A landscape with many valleys, sampled at points; each row gives a point and its height.
A ball rolls from a point to the lowest of its 5 nearest points, and stops where none of them is lower. Distance is the straight distance between rows; heights are no part of it.
lidor: [157 108 172 166 125 178 172  46  24 126 107 109 154 143 132 109 145 110
  92 110 184 143  91]  height 72.4
zufu: [123 126  94  97 151  91  90 121 177 153 135 147 121 116 113 148  94 173
 134 160 124 100 135]  height 3.7
zug: [163 139 121  98 165 113  73 113 168 134 146 107 121  99 145 115 110 142
 128 133  80  49 143]  height 8.2
budup: [148 137 164 138 124 146 137  68  66 106 110 113 108 176 154 147 130 107
  89  85  97 118  87]  height 43.0
Git: [142 133  85  90 208 127  85 152 175 134 136 140 151  64 137 151  89 200
 159 141 152  63 153]  height 7.5
reli: [106 129 126 124 114 107 117  93 146 144 118 130 127 135 127 145 103 138
 128 144 100 149 112]  height 22.7
Zanof: [143 125 158 153 145 147  94 191 149  98 137 126  96 149 142 127 141  43
 138 108  84  79 144]  height 43.6
gadar: [177 143 124 126 154  98  68  91 171 152 173 114 119  73 119 115 151 196
 121 158  94  35 114]  height 12.3
kebe: [151 131 151 148  90 151 188  94  52 150 135 116 148 137 127  79 160 126
 141 114 176 190 107]  height 69.8
mip: [177 115 170 172 147 194 164  57   8 122 113 112 147 152 135  73 173  95
  88 113 214 110  97]  height 77.4
beren: [ 85 134 106 103 113  94 119 110 150 141 112 153 122 166  86 170 127 166
 117 140 128 168 118]  height 21.7
Kazu: [ 84 126  91  99 126  92 111 151 178 113 111 165 113 155  73 166 138 166
 105 138 145 148 144]  height 23.1
zesof: [180 138 126 122  93 153 182 104  55 153 140 125 142 152 141  57 170 133
 174 116 176 203 116]  height 32.2
Muk: [151 120 156 155 103 162 185  73  36 139 128 116 156 139 127  88 157 126
 131 115 183 181  97]  height 79.5
vevi: [122 122 124 151  94 131 151 177 145 147 146 126 134  91 126  85 139  96
 157 152 134 162 149]  height 40.7
viv: [128 136  80  83 193 105  98 141 185 143 143 148 140  92 112 155  87 196
 150 157 150  83 143]  height 8.0
nud: [122 149 103  91 120  79 106  71 152 162 135 132 120 159 101 164 125 193
 108 148 107 131  95]  height 13.6
Fefem: [ 87 119 118 145  96 110 140 156 155 146 131 142 131 123  98 127 136 127
 146 152 143 171 139]  height 3.6
zuf: [117 118 104 107 184 135 105 179 172 124 120 138 156  64 141 160  69 156
 158 146 154  89 167]  height 9.4
depug: [ 86 126 112 128  88 108 154 150 127 123 119 152 123 156  67 146 178 141
 118 126 157 195 138]  height 32.1
girab: [126 106 124 124 169 147  96 177 169 110 121 120 149  78 156 131  87 108
 139 136 124  73 175]  height 10.1
zade: [161 140 104 106  80 131 169 140  95 161 134 138 120 146 121  56 165 137
 192 125 174 215 123]  height 17.4
pib: [120 113 135 139 128 146 125 198 167 130 135 123 143  75 152 105 106  95
 147 155 135 109 168]  height 46.9
miz: [ 84 121  98 109 102 111 133 203 166  94 112 164 115 137  67 122 184 145
 100 137 177 159 175]  height 28.7
roru: [ 78 133 101 104  95 102 126 128 140 116 103 150 125 176  63 170 169 154
  87 127 146 178 131]  height 33.7
kovaz: [144 105 147 148 133 165 119 211 164 108 144 113 133  81 166  87 130  69
 145 137 123  91 175]  height 9.7
Matuz: [122 134 159 153  98 136 131 123 123 112 125 106 124 132 151 111 129  80
 117 124  90 134 125]  height 59.8
tas: [129 126 146 128 143 133  93 144 154 110 119 112 121 115 161 123 105  85
 116 126  84  86 151]  height 35.3
Nazot: [ 76 124 112 117 102 103 135 120 135 131 109 152 126 170  80 169 149 158
 109 125 149 186 119]  height 31.8
zoru: [138 140 154 136 124 133 122 119 128 105 120 112 106 148 161 124 124  83
 103 108  70 107 121]  height 4.9
nes: [120 136 141 135 111 119 134  74 117 133 114 110 126 136 151 140 104 126
 111 132  85 137 106]  height 20.9
vinop: [126 135  67  86 219 124  99 177 171 123 131 162 148  84 112 173  96 203
 159 141 173  83 154]  height 9.3
vivi: [131 104 135 131 172 164 104 201 163 107 120 115 152  69 172 127  96  89
 141 133 131  68 178]  height 16.3
nivak: [170 138 108 100 169 103  72 114 184 149 159 116 130  76 133 126 111 185
 129 152 106  46 139]  height 8.9
nuz: [122 112 112 120 180 153 121 208 160 111 119 129 170  56 156 146  81 133
 163 140 162  83 170]  height 17.9
teke: [112 126 112 129  74 117 157 156 108 146 132 141 128 156  72 102 191 137
 155 120 173 206 133]  height 12.9
nomat: [129 140 105  98 138  91  99  85 162 148 137 125 117 125 125 132 107 166
 127 156  88 114 113]  height 7.9
Pez: [144 149 122 104 130  96  96  72 147 149 129 110 112 127 142 133 102 154
 117 143  78  98 107]  height 9.8
rasek: [ 81 115  95 121 130 108 125 200 170 112 126 164 121 122  78 149 148 140
 115 145 168 151 167]  height 22.8
zif: [ 90 125 122 127 102 112 140 101 132 145 111 144 131 152 100 158 126 141
 128 126 129 177 108]  height 27.8
lopok: [137 122 152 146 120 149 122 175 155 102 131 115 119 102 159  98 128  73
 133 137 103 104 153]  height 56.1
vemap: [102 126 139 123 106 124 151  56  72 140 109 123 147 156 113 160 119 160
 109 119 148 178  75]  height 31.5
Sevaf: [150 138 148 145 157 120  83 150 135  93 137 128  81 171 137 160 130  70
 134  86  74  72 113]  height 8.1
gegu: [133 130  78  85 204 113  99 158 179 140 142 156 138  87 110 164  93 202
 145 141 151  83 149]  height 8.8
goke: [185 137 161 160 109 181 180  87  27 123 127 111 134 148 147  83 174  95
 118 101 158 148 105]  height 72.1
Naku: [103 125 133 122 108 117 145  62 100 146 115 118 135 156 126 153 106 156
 112 123 120 160  87]  height 18.6
pesov: [179 150 131 108 158  93  57 111 153 125 142 106  83 146 135 129 136 125
 118 105  58  37 120]  height 12.2
Gera: [113 121 101 104 168 116  98 149 184 131 123 136 137  82 126 142  72 153
 142 154 134  99 152]  height 7.7
sakep: [142 129 120 105 185 131  84 143 176 121 123 117 134  82 158 131  86 142
 140 140 107  51 155]  height 8.3
Taf: [103 136  91  93 139  82 100 105 175 151 130 150 114 149  87 166 118 190
 123 150 116 136 120]  height 11.5
rur: [146 145 147 129 141 117 108 111 121  96 121 120  88 169 152 145 130  79
 113  90  61  92 107]  height 27.7
bisal: [119 136 120 100 113 110 136  42  93 159 123 135 130 176 109 174 117 190
 111 126 131 154  73]  height 51.4
Feke: [105 101 120 142 129 131 130 201 168 138 137 144 150  78 123 121 100 115
 156 161 160 125 167]  height 36.6
vak: [ 99 126 128 147  82 109 158 142 120 143 132 142 126 143  87 126 165 137
 146 135 157 203 127]  height 23.4
miri: [143 140 129 111 142 107  93  98 155 125 130 109 112 126 153 125 102 128
 113 132  69  81 124]  height 11.2
zagiz: [120 124 107 129  86 108 158 185 137 145 143 150 124 144  78  92 181 135
 158 133 172 198 149]  height 2.7
lazep: [129 133 165 159 104 155 168  86  68 117 116 107 133 146 155 118 143  97
  97 107 113 154 106]  height 53.5
luro: [153 130 174 168 113 161 162 122  68 106 126 113 116 160 154 106 167  74
 110  86 100 137 113]  height 67.2
sonan: [118 129 147 157  83 131 171 115  98 139 126 122 137 129 132 104 141 113
 139 128 131 186 120]  height 43.9
fuso: [143 148 141 114 117 111 117  54 100 127 127 104 113 149 153 137 112 145
  98 113  82 114  92]  height 16.4
Tadu: [161 138 142 140  74 146 168 137  89 150 147 117 135 128 146  61 161 109
 163 132 131 187 130]  height 36.3
bepa: [148 142 157 148 139 124 113 120  99  97 136 130  83 193 141 163 142  65
 120  69  74  95  97]  height 44.3
Kan: [ 82 129 112 127 107  97 132 120 149 144 119 139 128 139 101 158 122 143
 125 138 130 172 121]  height 27.4
Sova: [ 96 122  79  94 196 123 107 201 176 103 121 167 141  92 103 180 103 185
 140 136 182 108 168]  height 12.8
rosaf: [ 89 121  99 106 145 106 112 153 180 134 131 160 127 117 102 159 104 147
 136 146 143 134 140]  height 14.4
gakoz: [129 124 157 142 122 147 155  36  49 126 106  99 142 150 143 141 114 134
  91 113 141 151  78]  height 75.6
koga: [113 118 134 150 103 130 143 155 148 136 135 123 136 105 137 103 120 105
 147 157 115 145 143]  height 48.8
miku: [153 116 163 160 110 176 185  60  31 134 120 110 159 139 126 100 146 122
 106 115 198 156  86]  height 73.9
binu: [169 143 124 124  77 148 161 160 112 146 153 118 122 131 164  40 158  87
 165 133 127 168 150]  height 48.4
gipu: [ 92 113 103 132 122 109 137 209 169 132 139 158 133  97  93 129 130 128
 147 156 171 147 162]  height 13.1
vusu: [159 152 140 114 130 106  97  77 122 118 136 104  95 153 155 123 127 124
 101 107  61  82 104]  height 15.7
fulu: [171 145 105 114 148  95  82  91 176 166 172 120 125  90 115 125 136 197
 124 167  92  58 118]  height 14.1
Gibuz: [160 122 176 162 122 177 175  79  36 100 113 114 125 163 153 117 156  90
  87  89 145 131  98]  height 63.0
vevon: [147 134 164 163 127 143 137 142  93  95 134 122  92 178 151 134 157  59
 113  82  87 118 105]  height 86.0
leg: [ 78 130 118 104 100 108 138  86 117 145 109 147 133 179  88 175 146 171
 113 120 143 173  93]  height 39.4
Gokas: [130 133 138 118 116 125 141  39  84 136 115 113 126 158 139 152 104 147
 101 115 100 139  78]  height 36.1
tetel: [137 111 139 136 166 162  98 194 167 100 123 116 131  96 162 121 110  78
 135 120 110  60 168]  height 13.7
kemu: [149 112 158 152 138 159 110 209 151  99 138 116 115 126 155 109 143  42
 129 119 102  85 166]  height 28.6
mer: [173 140 155 157  88 158 170 140  83 125 146 112 119 136 160  68 178  83
 145 112 108 146 133]  height 54.2
sini: [ 97 121 124 130 119 106 121 131 157 135 124 136 133 116 124 136  98 126
 131 149 120 141 133]  height 24.5
mikas: [164 131 177 172 138 167 159  94  37  90 120 125  96 183 151 141 162  68
  83  75 131 116  92]  height 56.2
deti: [100 112 118 136 116 116 128 165 165 137 128 139 134  99 117 129 100 114
 142 155 135 143 155]  height 23.0
satif: [120 111 157 152 108 162 180  52  34 146 113 118 156 149 114 126 135 133
 109 115 184 174  85]  height 71.7
tuni: [159 130 139 149  85 150 147 168 126 131 147 112 126 115 155  58 154  79
 151 136 115 146 155]  height 71.8
bupe: [120 116 139 153 113 133 127 152 147 118 129 119 127 100 149 108 108  91
 134 147 102 115 148]  height 62.6
Mem: [134 128 155 156 113 148 129 163 137 102 132 107 112 135 164 102 140  64
 119 118  85 115 147]  height 78.0
lobid: [137 132 100  94 179 107  84 125 186 145 138 129 136  84 135 141  87 180
 142 148 118  67 141]  height 7.0
bamo: [101 126 144 148  95 122 154  77  90 144 116 120 143 147 124 141 121 136
 122 118 137 185  98]  height 10.0
kugif: [138 147  76  94 224 151 112 171 158 122 125 141 177  56 147 170  88 211
 187 119 167  76 152]  height 9.5
roke: [105 124  84 100 195 133 116 197 172 115 124 155 150  80 124 170  79 177
 161 142 175  99 164]  height 11.1
redan: [102 111 112 145  87 106 151 172 140 140 139 146 132 126  94 113 151 121
 152 150 154 183 148]  height 9.1
fiv: [113 128 129 125 120 123 112 114 152 123 119 118 120 116 153 129 100 113
 115 133  85 117 123]  height 18.3
Pogu: [139 145 156 144 116 139 138  98  97 107 121 112 105 157 156 130 128  91
 101  94  81 118 107]  height 31.2
firo: [114 112 146 138 127 155 167  40  43 141 114 115 164 152 112 146 123 144
 100 116 192 166  74]  height 63.2
kad: [ 80 127  96 110 115 104 122 168 169 111 111 166 115 147  71 152 152 154
 104 139 160 162 158]  height 27.2
Vis: [142 133 141 145  76 137 182 124  87 149 142 120 143 135 125  86 162 120
 156 125 151 200 118]  height 9.0
Kazup: [142 120 146 122 163 134  71 156 160  99 127 128 102 147 150 139 114  83
 124  99  77  58 141]  height 45.2

Call two points neighbours if one is among the 5 nearest of the other. Go from one point of each pair to the other, from neighbour to neighbour, staying as low as possible. Name the highest point that can't be avoided.
kovaz, Fefem: rasek
kovaz, zufu: tetel
zoru, bamo: nes

Where does a ball stop that starts at each point below?
mikas: zufu
mip: zoru
nes: zufu
Gokas: zufu
lidor: zoru
goke: zoru
